Each row is a point on a tangle of strands that fork and nearly touch. The rows are in no order.
Points whose rows are less than 21.2 apart are linked; no others are. Some points are linked to none.
dudek: [  4   4 -12  17   1  11  23  11  -8  -5]
Gud: [-14  13 -10  26  38   0  13   8  15 -51]
pivat: [  4  -4   6  10  -8  -1   4  -7 -28  22]
duris: [  8   3 -17 -15  -2  -2 -20 -29  18  10]
navil: [ -4   8 -11  15  13   8  21  24  13 -30]
kom: [ 11   0 -23   0  25   0 -19 -27  20  -7]
fofim: [ -2   8  -2 -12 -32  13  23  40   6 -15]
duv: [ -5 -16  19 -19 -35 -12   1 -28  -9  29]
tukek: [ 10  -1  -6  -6   4  -9 -25 -32  -1  21]
gedi: [ -2  -9  18   8 -19   0  13  -3 -40  25]
Sefog: [  6  -1 -18  26  42  -2  -2 -20   3 -16]
Nor: [ -3  -6  21  37  38   7   3   9 -47  23]
diz: [  0   5 -12  15   0  12  27  23  -1 -15]
Nav: [ 13  -2 -22   6  34  -1 -19 -30  16  -9]
nimep: [-10   1   6 -31 -55  10  22  21   8  -5]
Nek: [ -5   9 -10  10  17   2  12  26  23 -37]
Fufi: [  8  -3 -13  29  49  -6  -8 -25  -3 -14]
muzi: [ -2   7  -5   0 -12  12  23  40  10 -22]
fab: [  8  -1  -1  17   3   0   6  -5 -22  16]
vif: [ -1  -6  13  -7  10 -10 -33 -32 -15  35]
vitos: [ -3  -8  18 -11  -4 -11 -26 -32 -15  36]
fevi: [ -2   7   0  10  -3   7  28  53  10 -37]
mus: [ -5   8  -5 -32 -37   4  -1   4  25   0]
Mar: [ -8  -5  22  19  36   4 -19  -8 -35  33]
kiloz: [  0   8   2 -16 -34   7  14  49  14 -22]
fel: [ -7  -5  23  32  36   7  -3   6 -46  29]
pinus: [  8   1  -6  19   3   3  13   0 -19   9]
kozug: [  7   9  -2 -14 -19  -5   0  45  30 -28]
zuto: [ -8   2   4 -27 -53  13  25  30   3  -9]
kuno: [ -4  -4  16   5  28  -3 -32 -22 -24  35]
reg: [  6   2  -8  18  -2   9  21   6 -18   4]
teru: [ -1  -8   7 -20 -32 -10  -4 -30  -2  25]
Ziz: [ -9 -24  33 -10 -33  -6  12 -12 -35  32]
boro: [  2   6 -15 -28 -17   0 -17 -19  29   6]
nono: [-12 -26  38  -6 -29  -3  16  -5 -47  32]
Tasop: [ -2  10  -7   4  16  -4   5  29  31 -41]
vuz: [  3  10 -17 -24  -4   3 -17   1  40 -12]
Mabub: [  7  -3  -1 -13   0 -12 -31 -39   0  26]
fub: [ -6 -13  27   7 -21   1  15   1 -49  26]
vuv: [ -7  -5  22  22  32   5 -12  -3 -40  32]
Fusi: [-11 -22  34   0 -27  -1  18   0 -51  28]
Rufo: [  2  11  -8 -27 -17   0 -12  20  38 -15]
Lotam: [ -3   7  -4  10  -1  11  28  44   8 -31]
puze: [  7   4 -23  -7  18   3 -17 -20  26  -9]
zode: [ 10   2 -14  -9   0  -4 -18 -29   8  14]
kerip: [ -7  -5  20  12  38   3 -27 -14 -30  35]
lod: [  1  -6  13  -1  21  -7 -36 -28 -17  33]
foril: [ -5   6   1 -19 -43  14  22  36   3 -12]
Vutol: [-10  -1   4 -32 -53   6  18   6  10   1]
lanu: [  3  10  -6 -19 -16  -1  -5  32  34 -22]
kedit: [ -4   7  -9  14   6  12  26  32   7 -26]
konu: [ -6 -23  30 -15 -37 -11  11 -18 -25  30]
nofaf: [-11  11 -11  15  37  -2   3   5  24 -52]
midu: [  0   8   2   9  -5   0  24  58  14 -44]
zur: [  0  -3   0 -20 -29  -6  -5 -28   4  20]
pimal: [ -1  11 -10 -30 -24   3 -10   1  32  -2]
tun: [  2  -5  12   7 -17  -1  11  -4 -33  23]
mogu: [ -7   7 -16  14  39  -1  -1  -4  26 -45]
Pidu: [ -1   9 -13 -32 -24   2 -13 -11  32   3]
Guda: [  5  -5   6  43  38  -1  10   3 -36   8]
Puzu: [  9  -5  -9  31  49  -7 -11 -22 -11  -6]
saz: [ -8   5   0 -31 -46   6   9   4  17   2]
lura: [ -6 -21  24 -18 -38 -13   7 -25 -15  30]
gaz: [  2  -6  14  43  39   2   8   8 -44  16]
nume: [  6   6 -22 -12  12   3 -17 -15  31  -9]
voza: [  2   2 -19  20  38   0   2 -14  12 -25]
siv: [  5  -6  -1  40  54  -8  -7 -16 -21  -4]
mazok: [  4   8 -21 -19   1   4 -17  -9  33  -6]
voga: [  0   1  -7 -26 -26  -5 -13 -30  17  17]
nibul: [  5   5 -18 -22  -6   0 -21 -26  25   7]
pobem: [  5   9  -4  -5  -1  -9  -1  39  35 -38]
Vesed: [ -2   8  -4  -5 -21  14  23  40   6 -18]
laras: [  0   9  -5  -1   8  -6   1  35  33 -41]
rifu: [ 13  -5 -18  13  42  -5 -23 -34   8  -9]
fumo: [  4   8   1 -15 -29   0   9  50  21 -27]
lodaz: [  0  -7  11 -14 -20 -13 -12 -32  -9  30]
tomo: [  0  -8  15 -11 -12 -12 -18 -30 -14  33]
Raso: [  2  10 -13 -26  -9   0 -17  10  41 -13]
Fabo: [  6  -4  -1  41  48  -7   3  -9 -24  -2]
Sidan: [  6  -5   3  38  38  -4   4  -3 -29   8]
nimis: [ -1  -7  11  -7 -35  -3  13 -13 -20  20]
mapif: [ -2   6 -18  14  35   2   1  -8  20 -31]

Follow the links from the first point to the second, and from the first to the third. Name the last point that the two ways share.
laras / muzi / reg | kedit
lod / lura / voga | teru
voga / konu / lod | teru
fevi / dudek / Nek | kedit

A fork is a point with three links. Follow the links from the first point to the second and name the forks in between, in order.
Fusi / lodaz | teru
kiloz / muzi | fofim
midu / reg | Lotam kedit
laras / Lotam | kedit
Tasop / muzi | kedit Lotam
foril / kedit | fofim Lotam
kedit / kozug | Lotam fofim

Name the points in between on the shortest way along the links from the first point to the second, in order.
Rufo / muzi | lanu kozug fumo kiloz fofim Vesed
gaz / Sefog | Guda Sidan Fabo siv Puzu Fufi
lanu / kom | Rufo Raso vuz mazok nume puze
zode / mus | duris nibul boro Pidu pimal
